Points on a hilly landscape, in no order, each with its height.
A ball rolls from a point to the lowest of its 2 nearest points, and stops where none of them is lower. Distance is the straight distance between rows; heights are no part of it.
k_767: [ 83 110 121 170 140 120 125 133 116 104 131 143 148 138  71 109  96  84
 139 145 142]  h=4.06
k_821: [ 46 121 139 142 122 179  81 138 127 112  99 120 120 135  81 136 138 131
 146 157 112]  h=3.54
k_817: [147  91 137  79 101  93 134 146 152 200 172  83  88 137 192 126 162 133
 157 159 137]  h=8.66
k_405: [191 158 102 121 107 130 126 114 133 150 140 135 127 109 160 118 136 157
 100 132 101]  h=4.91
k_740: [166 122 105 126 120  77 124  87 151  85  67 150 140  97 187 134 130 121
 137 118 146]  h=4.05
k_467: [157 145 146  85 109 129 169 115 116 216 183 141 158 139 152  63 128 159
 134 122 111]  h=7.38
k_936: [148 106  94  99  83 124 130  90 161 192 146 105  83 144 155 104 149 161
 130 165  76]  h=6.80
k_551: [ 79 122 155 113 128 148 114 185  97 125 127 108 132 125 134 109 190 157
 184 119 140]  h=5.81
k_701: [157 150 124 136 117  77 147 115 102 108 151 137 169 114 145  85 127 115
 152 145 144]  h=8.34
k_512: [ 63 109 121 153 149 141  87 134 167  93  83  83  92  91 105 162 134 103
 124 146 119]  h=2.33
k_207: [121 157 130 146 121 171 142 131  97 131 157 163 153 176  48 126  76 127
  95 147 115]  h=2.04
k_494: [218 154 105 101 103 108 134  96 155 184 174 123 125 113 185 141 129 150
  91 137 107]  h=4.65
k_786: [136 160 111 140  98 158 133 116 121 152 156 143 153 147  76 106 101 117
  96 156  87]  h=2.64
k_457: [125 139 129 116 105 167 130 127 131 196 139 133 125 167  87 101 112 111
 111 133  97]  h=3.12
k_147: [ 53 135 165 133  99 185 107 160 111 116 117 135 150 159  69 126 140 140
 153 179 108]  h=3.76
k_486: [140 133 142 146 191 112 149 179 132  64 112 117 110  92 146 196 119 127
 111  75 183]  h=4.88
k_618: [151  99  68 126  82 117 123  66 157 165 131 101 114 135 119 122 126 115
  97 168  62]  h=3.26
k_938: [ 83 138 140 150 103 147 128 178 121 115 138 108 142 126  94 123 148 129
 151 175 119]  h=3.29
k_876: [ 81  86 132 125 145 115  90 117 123 111 114 126 119 106 136 102 160 112
 184 113 146]  h=2.55
k_378: [202 154 148 107 118  75 133 143 167 137 139 105 124 101 208 178 139 100
 111 134 153]  h=3.89
k_299: [134 138 126 151 135  83 138 141 111  84 128 122 150 105 131 129 131 104
 142 137 161]  h=8.40
k_597: [ 77 139 181 121 122 188 125 125  72 115 116 175 181 195  60 101 105 147
 148 129 137]  h=5.94
k_716: [170 148 110 152 132  76 139  79 115  55  98 165 158 110 162 116 114 134
 131 124 152]  h=4.17
k_762: [ 80  93 153  88 132 151  77 161 154 177 126  93  72 134 150 138 173 108
 165 104 122]  h=5.08
k_100: [ 38 106 157 123 142 184  83 146 112 116 107 123 118 138  97 125 160 119
 159 103 136]  h=3.25
k_513: [150 152 124 153 126 101 131 148 146  65 105 115 131  83 149 166 140 122
 125 144 143]  h=8.43
k_946: [ 87 118 183 107 117 122 159 141  86 155 143 138 172 161 108  54 143 117
 179 109 146]  h=6.57
k_986: [ 73  96 113 153 144 113  83  98 138  69  85 129 130  91 139 121 149 120
 167 136 132]  h=2.80
k_976: [ 61 129 168 155 149 154 132 171  99  79 149 125 154 150  51 141 103 102
 146 138 167]  h=4.43
k_602: [103 109 160  87 108 141 138 171 114 164 146 106 125 149 144  96 193 154
 194 134 126]  h=5.27
k_63: [157 113 141  88 123 143 110 148 134 213 138 117  86 143 182 121 144 150
 125 109 107]  h=5.48
k_70: [ 84 104 178  58 112 169 109 143 134 190 117 117  99 160 130 119 174 117
 160  80 129]  h=4.71
k_440: [142 116 106 132 126 105 135  83 109 157 125 150 146 138 125  71 104 116
 131 114 122]  h=6.00
k_567: [126 116 126 153 180 133 105 129 118  94  94 143 113 110 139 133 124 124
 126  82 156]  h=4.47
k_22: [158 130 108 150 156 100 124 107 100  94  99 157 127 107 158 108 121 146
 132 102 144]  h=4.32
k_708: [151 141  89 146  95 100 128  79 182  70  73 127 130  98 158 169 121 123
 106 166 101]  h=2.67
k_825: [115 100 107 133 130 114  90 112 147 139 104 117 101 114 134 133 131 109
 123 120 113]  h=5.86
k_336: [135 133 131 126 115  91 116 148 168  80  94  98 114  80 195 165 169 135
 152 158 142]  h=8.47
k_654: [136 169 121 173 144 167 147 151  99  90 171 144 143 151  60 155  91 145
  83 140 135]  h=2.85
k_33: [139 141 126 168 173 126 153 167 134  61 124 123 119 103 101 188 104 124
  95 123 167]  h=4.63
k_129: [105 118 106 166 138 126 106 116 169  81  68 112 100  85 121 176 109 121
  90 142 122]  h=2.17
k_363: [ 98 133 149 141 130 136 148 151 102 137 156 135 157 167  60 110 100  77
 127 127 146]  h=3.81
k_869: [153 104 150  75 107 102 169 121 128 219 182 127 128 144 196  71 147 169
 163 127 128]  h=7.78
k_576: [ 55 115 166 114 101 173 113 105 100 141 101 158 157 178  62  90 127 122
 158 127 121]  h=6.09
k_498: [170 183 121 121 129 133 153 163 108 138 195 119 150 120 130 133 135 146
  97 137 121]  h=4.78
k_274: [112 158 134 165 132 149 126 172 110  97 151 124 147 127  84 143 113 140
 109 163 129]  h=2.74
k_756: [179 122 116 117  94  46 147  87 151 105 133 120 146 101 199 108 151 118
 166 162 145]  h=3.58
k_213: [ 96 140 183  96 115 141 179 117  72 169 137 159 184 175  86  59 105 131
 149  97 150]  h=6.79
k_38: [119 133 100 177 146 137 114 122 138  79 102 135 126 114  92 167  98 117
  88 153 124]  h=2.00
k_694: [207 193 126 129 136 107 159 127 158  63 131 134 139  95 171 198  95 130
  89 118 146]  h=3.28
k_268: [102 112  78 173 113 153  90  90 133 100  91 131 128 126  87 148 100 142
  88 190  74]  h=3.21
k_130: [153 160 117 108  91 149 152 116 133 196 177 124 141 136 130  95 128 153
 114 148  87]  h=7.65
k_11: [156 170  98 133 109 160 122 113 111 134 152 148 146 126 134 106 135 187
 106 150  89]  h=5.15
k_414: [108  94 144  69  75 135 150 105 147 224 138 122  95 161 140  77 156 154
 179 135 112]  h=6.30
k_208: [ 96 139 175 141 165 167 140 149  54  84 139 163 176 185  65 113  96 147
 147 112 164]  h=5.71
k_41: [164 141 139 144 193 110 164 175 100  74 149 130 133 118 132 164 116 132
 121  74 178]  h=5.12
k_538: [153 137  66 165 110 134 115  68 157  70  79 133 134 107 108 184  86 139
  60 159  80]  h=2.39
k_489: [ 85 111 197  64 130 162 127 151 105 193 118 133 132 168 124 107 145 102
 157  54 154]  h=4.27
k_668: [107 131 122 166 191 181 111 153 112  99 104 138  95 138 100 167 101 156
 101  92 140]  h=4.79
k_361: [146 101 127 110 113  85 122 153 152 151 145  95 104 102 177 138 163 100
 153 154 132]  h=8.54
k_599: [ 68 101 161  83 104 129 137 105 120 164 130 141 142 160 103  60 149 109
 187 123 132]  h=6.36
k_890: [150  92  90 123 115  91  95  79 167 115  77 125 103 109 197 142 150 134
 133 130 120]  h=3.92
k_981: [171 190 120 142 161 156 148 183 103 102 161 121 136 109 126 161 132 168
  98 119 132]  h=4.04
k_887: [200 184 125 112 107  97 146 126 186  89 118 116 123  97 188 204 134 106
  89 135 137]  h=3.57
k_228: [ 77 109 134 179 197 142 112 139 143  49 109 124 105 105  79 172 100 108
 118 116 161]  h=4.33
k_352: [114 145 160 135 165 149 153 167  61 113 146 143 159 159  86 110 119 135
 138  80 157]  h=5.38
k_877: [138 134 117 123 105  86 157  97 105 141 161 144 162 117 152  50 137 160
 172 151 117]  h=8.24
k_159: [ 56  89 166  95 146 157  95 130 127 135 118 124 111 132 129 113 179  99
 195  87 133]  h=2.78
k_732: [107 118 133 182 190 135 146 156 166  36 107 120  90  94  83 202  94 141
  85 122 172]  h=4.46
k_235: [130  95 112  94  94 133 136  88 153 232 137 128  92 160 135  83 131 145
 132 135  85]  h=6.62
k_172: [151 109  93 142  75  75 132  78 171 105 102 116 132 106 151 130 149 117
 137 174 100]  h=2.86
k_279: [192 155 130 125 133  81 147 130 122  76 127 136 154  91 200 138 142 151
 135 119 155]  h=4.28
k_365: [168 148 123 136 163 111 139 150 113 119 138 137 121 119 137 144 103 123
 104  91 151]  h=4.70
k_289: [ 88 122 162 132 170 157 126 175 112 130 142 121 116 151  83 148 116  87
 134  75 154]  h=3.30
k_52: [ 65  92 105 170 155 160  76  93 119  87  82 142 123 126  86 140 102 125
 115 140 114]  h=2.97
k_17: [152 137  81 153 101 128 110  93 158 112  94 119 119 108 127 163 117 125
  79 160  91]  h=2.52
k_346: [141 135 151 105 117 136 141 196 109 148 164  97 135 131 170 122 175 159
 156 137 119]  h=4.26
k_300: [ 85 122 170  99 138 162 138 150  97 167 121 139 138 170  81 114 122  97
 135  58 151]  h=3.82
k_256: [132 130 146 124 131  91 132 173 127 129 147 109 134 104 155 131 157  99
 150 124 158]  h=8.46
k_696: [ 63  93 131 130 104 133 112 103 124 140 121 142 137 144  92  80 134 111
 164 136 112]  h=6.21
k_472: [177  87  79 106  94  90 118  56 168 159  98 119  93 127 187 134 139 146
 116 143  93]  h=3.74
k_282: [118 117  85 149  94 127 113  88 134 138 122 126 145 133  93 115 120 127
  98 189  68]  h=3.04
k_997: [201 136 135  96 109  93 126 144 156 182 170 101 117 123 200 152 138 126
 103 141 131]  h=4.29
k_332: [183 145 125 109 146 140 111 162 131 170 141 117  95 123 192 144 140 156
  97 106 128]  h=5.14
k_693: [139  83  91 123  90  57 143  70 151 129 136 118 133 119 161  92 150 124
 164 173 118]  h=3.17
k_527: [ 88  78  87 170 129 120  90  76 132  81  75 147 143 112 112 116 121 113
 133 148 108]  h=2.84
k_783: [171 169 110 174 168 130 154 121 129  44 142 153 130 130  87 186  77 144
  66 142 145]  h=2.54
k_56: [130 143 129 150 161 162 125 153  88 111 127 150 132 145 101 125 112 155
 117  96 131]  h=5.02
k_152: [128 147 157 102 127 143 168 127  80 180 162 153 173 155 122  61 117 157
 139 107 127]  h=7.05
k_757: [160 115 120  95 101  87 163 102 129 167 166 133 136 117 190  78 151 163
 168 151 125]  h=8.08
k_996: [140 158 137 125 148 147 133 199 108 124 139 105 122 109 158 163 156 156
 131 117 132]  h=3.05
k_659: [190 182 116 153 158 120 174 127 156  38 117 149 118 104 121 209  88 147
  73 114 153]  h=2.93
k_657: [110 117 127 133 177 167  94 150 125 126 102 122  83 122 121 157 122 126
 116  71 133]  h=4.61
k_455: [153 156  91 173 141 135 139  95 152  58 110 131 118 118  82 198  70 128
  50 148 115]  h=2.22
k_559: [135  92 111 100 128 108 100 104 146 179 116 126  98 127 167 108 144 120
 150 119 111]  h=5.77
k_598: [182 152 115 124 140 120 127 139 147 121 121 122 106 101 174 166 123 128
  91 109 135]  h=4.90
k_502: [165 185 120 133 130 150 149 134  92 116 179 149 169 127 116 100 121 171
 113 143 118]  h=5.28
k_864: [103 152 166  94  95 193 152 144 113 188 123 135 133 181  67 130 123 121
 107 118 117]  h=3.68
k_907: [123  82 156  65 114 144 128 122 144 236 136 117  85 161 165  96 159 146
 155 103 126]  h=5.89
k_914: [137 147 136 120 123 126 143 154 114 167 174 130 135 144 101 121 104  82
 116 111 136]  h=3.35
k_768: [ 60 102 139 168 169 159 103 139 125  84 122 131 133 138  48 151  86  90
 129 133 152]  h=4.21
k_46: [186 103  75 104  88  97 132  52 173 190 137 121 119 124 167 114 115 124
 103 145  76]  h=3.51
k_108: [103 122 145 125 134 144 116 160 135 160 130 114 102 140  92 135 120  78
 119 107 132]  h=2.87
k_337: [137  96 134 105 135 112 128 110 120 191 129 152 123 141 158  78 122 132
 148  88 131]  h=5.95
k_943: [178 130 139 120 132  51 142 118 123 113 129 125 154 104 214 115 147 117
 154 119 169]  h=3.95
k_851: [ 84 109 139 143 150 140  89 166 158 135 115  84  81 110 104 168 134  86
 116 120 136]  h=2.56
k_263: [143 117  87 151 127 103 121  96 134 143 113 139 128 123 115 111 109  85
 113 127 114]  h=5.92

Where does a ball stop that starts at each point below?
k_213 | k_282
k_235 | k_365
k_56 | k_282

Call two points neighbours if one is among the 2 nearest of the other. Go from one point of each pair to the other, from neighbour to neighbour, staying as low as possible. Name the highest point that can't be avoided.
k_274, k_876 | k_147
k_282, k_996 | k_502
k_207, k_365 | k_41
k_207, k_274 | k_654
